Points, in no order, along strands that fork, close into loops and pass close to each other.
Points whose rows are less than 82.3 apart are linked; no others are. Some points are linked to none.
q502: [ 15  -5   0 -16 -10   6  -4   0 -11 -13 -12  -8   6  -3 -20   4   1  24
 -24  31  37  -7  11]
q102: [-19 -34  -3  19  22   5  -3   5 -33  19  -7 -15 -61 -29 -22   0  -2   6
  18 -12 -23   2 -23]
q321: [ 21  32 -17  -3  12  -2  17   3  42 -40   4  61  43  28  31   0  16 -27
   4  18  18 -11 -33]
q613: [-13  12  20   2  48   4  13 -14   0  37  -2 -66 -22 -20 -47 -45  31  47
 -39  10 -33 -29  -4]
q27: [ 16 -12  32 -29  29   3   0 -15  34  -5 -37 -45  15   4 -35 -16  17  42
 -31  72  22  -6  33]
q343: [-13 -14   1  25  -6  38  -5  10 -44  56  28  -6 -24 -54 -40 -10  23  44
 -13 -43 -46 -28 -18]
q237: [-12 -24  15 -27  51  10  -6   0  14  11 -45 -40 -10  -6 -13 -21 -20  16
 -17   5  14  19   3]
q120: [ 12  20 -12   4 -40  -8  37  17  23 -11  20  46   7  18  36  48 -26 -39
  34 -14 -20  20 -19]
q279: [-14  -6 -16  29 -10  16  14  21 -20  32  16  17 -56 -19  -1   6 -15 -12
  24 -65 -39  10 -39]
q649: [  2  23  -9  33   2  -9  19   6  24  28   8   4 -24 -19  19 -17   0 -30
   4 -46 -24   7 -78]
q537: [  9  15  -5   0   1   4  15  19  45   4  -1  32   8  -4   8   9 -19  -5
 -19 -34  14   0 -41]
q315: [ -6  10   0  12  46 -16  13  -6  46 -11 -20   0  -4   4  33 -35  17 -45
   1   6   2   2 -57]
q495: [  7  19 -19 -13   2 -19  14  22  26 -20   0  48  67  51  45  25  13 -79
  39   9  44  -9  30]
q837: [-18  -4  -7   6 -20 -14 -32  -1 -39 -13  14  14 -18   1  21  17 -41 -12
  32 -24   9   8  38]
q659: [-18  -7  -6  17 -13  12   4   9 -16  31  35  15 -30 -25  -7  13  -5  -4
 -11 -59 -51  20 -30]
q958: [-30 -23   4  -3  37   2   5   5  11   7 -33 -24 -42   3  -4 -20   3 -33
  11 -21 -12  43  -9]
q830: [ -6  -7   4 -10 -13  -3  12   4   9 -23  14  14  32  -4  15   4  -1 -35
 -13  -6  -3  24 -11]
q7: [-26 -15  20   9  -8   2  -2 -21 -30  21  28 -39 -30 -36 -40 -26  32  47
 -24 -10 -39 -19  14]
q928: [ 17  31 -18  -6 -29  -9   6  22   4  -6  19  47  53  35  36  57 -29 -20
  18  -4  44  -3  29]
q956: [ 19   3  14   0  18  13  13  -9  15  -5  -7 -19  27 -21  -6 -10   2  -3
 -27  -3  20   7 -52]
q819: [  4 -16  12 -28  23  17  -4  -1   9  -6 -38 -31   8  -4 -24 -15  -1  23
 -25  34  29   7   0]
q680: [  8  16 -22   4  17 -11   9   5   4 -14 -22  19 -31   5   6   7  -8  -2
   2  16  12 -14 -43]
q902: [ 13  26   7  -1  -8  20 -11  -3  12  28  29   7   4 -25 -30  -3   6  38
 -50 -35 -19 -17 -19]
q451: [ 15   9  31 -14   7   0   4 -21  57 -19   7   9  58   4 -13 -14  60  -6
 -43  32  10  -4   6]
q22: [-20 -23  -3  25  27  -5  -7   6 -21   0 -37 -18 -65 -14   6 -10 -30   3
  41   4   5  -6 -21]
q661: [ 19  20 -18  11   3  -6  11 -25   6  -6  22  11  15   0  -2   5  28  -2
 -21  19 -26   0 -56]
q593: [-30 -33   0   1 -38  30 -18   8 -65  -1  13  -9 -38 -27 -35 -18  12  46
  12 -32 -25 -17  37]
q380: [  6  -2  -6  12 -48  17 -10  23 -17   6  29  35  -4 -13  21  26 -45  14
  11 -51 -17  -1  -1]
q29: [-16   3 -24  -4  12 -23 -24  -2 -45 -28 -23 -18 -27  31  14  -7 -11 -36
  48   1  21  12  42]
q619: [  5  19 -14  16 -19  -6  25  13  37  -1  10  48 -14   4  30  30 -27 -16
   9 -24  -7   3 -48]
q202: [  2  -4  -3  -9  22 -24 -13  -1   5 -17 -15   6  32  28  24  14   9 -61
  33  35  37   6  23]
q736: [ 10   0   8 -15  11 -10   6  -5  18 -31   0  18  65  24  17  12  36 -38
  -1  44  27   4  22]
q198: [  6   6 -22   4 -49  -2 -21   6 -33  -7  25  27  13  13  27  19 -44  13
  19 -16   5   3  25]
q983: [-26 -33   2  18  34  21   9   0 -47  16  -2 -51 -54 -30 -38 -20  13  18
  12 -16 -33   6 -19]
q720: [ 12  16  -5 -25 -16  10  -2   5  10 -12  -4  16  34  13  -9   5   9  15
 -37  21  29   0   6]
q503: [-23 -38  37 -17  22 -12 -13 -25  10   5  -8 -49   3  -9 -23 -18  20  13
 -21  27  -8  20  46]
q162: [ 29  21  -6  -1 -63   0 -23  -6 -10   0  36  29  22  14  -2  17 -13  49
 -25   9   0 -17  39]
q510: [ 21  31 -17   3  16   0   1  -7   4  -6   4  15 -13   0 -15  -4  19  14
 -28  19 -13 -19 -51]
q762: [ 32  51 -17   7 -18   0  26  12  47 -29  20  71  65  36  47  25  -7 -11
  17   4  15  -9 -29]
q74: [ -7 -15   9 -16  -4  -1 -25   3 -33 -15 -16 -29  -5  -6 -10   1 -18  27
  -1  28  32 -13  46]
q443: [ 25  33  -1 -22 -23   2   3 -13  17  -7  20  23  20  15 -27   2  30  47
 -49  16   2 -13   6]
q94: [-27 -11  -2  12  -1 -15 -13   5 -15  -5   8   8 -30 -14  19  -3 -35 -14
  22 -33  -5   8  -2]
q208: [  6   9 -31  26 -48   9  22  14   4   9  23  35 -28  14  33  14 -26  -2
  33 -52 -60  25 -32]
q127: [-18 -13 -15 -12   6  -9  -9  12 -22 -20 -28  -3 -31  28   1  -5 -10 -35
  28 -11  14  32  31]
q918: [ 23  22 -18  -4 -51  -6 -20  -2 -12  -1  33  42  31  23  20  35 -26  27
   2 -10  -2  -3  32]
q333: [ 12   1  -9   4  13 -22   3  12  16 -18 -27  20  48  38  36  20   7 -68
  52  33  65  -7  33]
q107: [ 15   5 -15  -2 -30 -20 -23  -9 -27  -9  18  -7  54  33  13  31  -3 -33
  22  15  43  -6  53]
q385: [ 23  10 -33  16 -56   5  30  13  15  -5  31  45   6  27  49  47 -39 -19
  39 -31 -52  32 -15]
q187: [  2  12  17  14  -3  24  -9   7 -12  54  28 -10 -13 -55 -42  -8  20  43
 -44 -41 -32 -27 -18]
q318: [  9  32 -16   8 -25 -18  26  25  34 -12  18  65  64  57  62  42   5 -69
  53  10  27 -13  16]
q767: [  5 -12  22  -9  60  28   2  10  13  32 -42 -49 -12 -27 -21 -21 -14  22
 -20 -11   0  -1 -26]
q267: [-10 -29  -9  18 -34  44 -11  11 -60  25  21  -5 -33 -43 -31 -10  12  43
   9 -40 -39 -14  -5]
q737: [ 22  12   3  -2 -21 -19  -8 -17  -9 -17  24   7  75  28  22  13  23 -34
  10  39  42 -10  35]
q363: [ 24  31  -1 -11 -34  15  -6  -4  25   9  33  24  23  -8 -22   8   0  49
 -54 -23 -13 -15  -9]
q50: [  3 -23  25 -25  15  -8  -1 -19  22  -6 -33 -38  29  29 -17 -13  22   9
 -12  67  34  12  55]
q588: [-29 -37  17  14  25  18  -2 -13 -56  -5 -12 -54 -41 -31 -39 -11  -3  39
  24  18 -25 -11  15]
q727: [-34 -28   4 -16  35  -1  -9  -4 -17 -14 -32 -26 -41  11  -1  -7  -7 -23
  24  -6  -8  41  24]
q354: [-24 -14   5   9  57   6  14  -9 -31  27 -14 -67 -33 -15 -38 -35  20  15
 -11   4 -43  -6 -16]
q824: [-17 -29   9  -5  10   3  -9 -11 -39  -9 -17 -39 -22 -15 -29 -12 -10  19
  12  20   0  -4  31]
q182: [ 18   5  32  -2 -35 -27  -2 -38   9  -6  13 -28  18 -15 -24  -8  23  32
 -27  55  18 -13  38]
q749: [ 32  37 -29  10 -27   2  24  16  25 -19   8  49  52  39  41  39 -17 -13
  15   8  50  -2  -5]
q646: [-30 -10   3 -13  11 -15  13  18  38  -7 -21  18  -4  13  34   2 -17 -62
  20 -25   8  27   2]
q700: [-15  12  13  -8  46  -4 -12 -15   7  21   0 -31 -10 -21 -31 -30  23  31
 -47   6 -21 -28  -3]
q864: [-13 -23  13 -18  42 -17 -13 -15   7 -24 -32 -23  21  18  27 -16  10 -41
  28  35  15  18  24]
q992: [-13 -25  19 -18  69  -7 -13 -16   9  -9 -52 -37   1  20  18 -22 -10 -12
  37  54  16  20  22]
q930: [ 11   0  14   4  52  18   4  18  16  40 -26 -27 -26 -32 -21  -9  -7   4
 -15 -23  13  -4 -56]
q696: [ -9  -8 -22  21 -45   4  18  21  -8   8  15  28 -60   9  15  11 -25 -12
  36 -53 -36  24 -23]
q933: [ 12  24  -4   3  33 -12   7  -5  43 -27 -12  29  22  11  32 -19  21 -32
  -6  17  10 -15 -49]
q156: [ 11   4 -22  16  20  -7  -4  13 -15 -10 -31  -8 -41   1  10 -10 -29   9
  19  19  19 -20 -34]
q827: [ -4   7 -20  15  -4  16 -10  17 -27  10  -3  20 -46 -20   2  -9 -23  29
   0 -26 -19 -30 -36]
q259: [  7   4  -6 -14 -11 -14 -28   7 -35 -15 -10  -9  18  20   8  14 -12 -10
  13  13  52   0  55]
q829: [ 15 -22  -7  24 -53  40 -21   5 -42  18  28  36  -9 -25   9  23 -28  52
  16 -35 -41  -7   1]
q415: [ -1  14   1  25  37 -16  21   1  32  13 -12  -5 -23 -13  20 -19   5 -33
  -1 -23  -8  -3 -70]
q24: [ -2  17  13 -14  20  -9  -2 -23  20  -4   1 -32  17  -8 -19 -31  23  32
 -46  14 -15 -15  -4]
q987: [  8  -2  -6   1  11  24   5  34  17  32  -7   8 -22 -24 -11   1 -13  -1
 -26 -46  -3   0 -48]
q959: [-15 -27  17  11 -37   7  -3 -15 -47  13  17 -30 -34 -34 -49 -26  24  62
  -7   2 -32 -28  34]
q261: [-30  -1   5  11   8 -19   3  15  22  10  -1  13 -33 -16  30   3 -30 -33
  12 -39  -3  11 -16]
q750: [ 12  -2  21  -8 -33 -25  -8 -31   0 -14  15 -20  39   7 -12   0  34   3
 -13  53  20  -1  59]
q145: [ 21  19   3 -17 -59 -15   3 -20  11 -11  30  21  47  27  -8  11  31   0
 -28  33   3  -3  52]
q177: [-19 -39  19 -22  17   2  -6 -21 -19   1 -27 -53 -13   4 -30 -18  12   9
   3  31  -8  27  55]
q863: [  8  10 -35   3 -34  -9   4  16 -15 -15   2  26  -4  40  17  40 -22 -49
  55  -2  15  19  22]
q539: [ 15  23  24 -15  28   2  -6 -25  46 -11   5  -6  31   2 -20 -15  48  18
 -51  26   8 -16 -25]
q717: [  2 -24  46 -12 -20 -12   3 -26  14   9   2 -42   3 -27 -35 -13  29  35
 -26  32   1  -4  45]
q710: [ -9  -4   4   2 -19   2 -19  -8 -29  -1  30   4 -11 -23 -10   3 -13  26
 -16  -3 -14  -6  12]
q922: [-22 -25   5 -18  36   6  10  10  27   7 -35 -10  -2   1  19 -24  -6 -45
  -2 -21  -1  39 -10]

A piece is all that can be reached along the links. How many separate loops has the piece of each point below (a circle has one, a figure eight two, a Y none), and how many tips (points with one link)?
q922 -> loops 0, tips 3
q992 -> loops 0, tips 8
q933 -> loops 0, tips 2

A fork is a point with three links, a tip a point with one. Leave the first point through the second and follow the links. Name the first fork or tip that comes.
q649, q415 -> q928
q930, q987 -> q659
q727, q958 -> q198
q661, q510 -> q983
q267, q343 -> q502
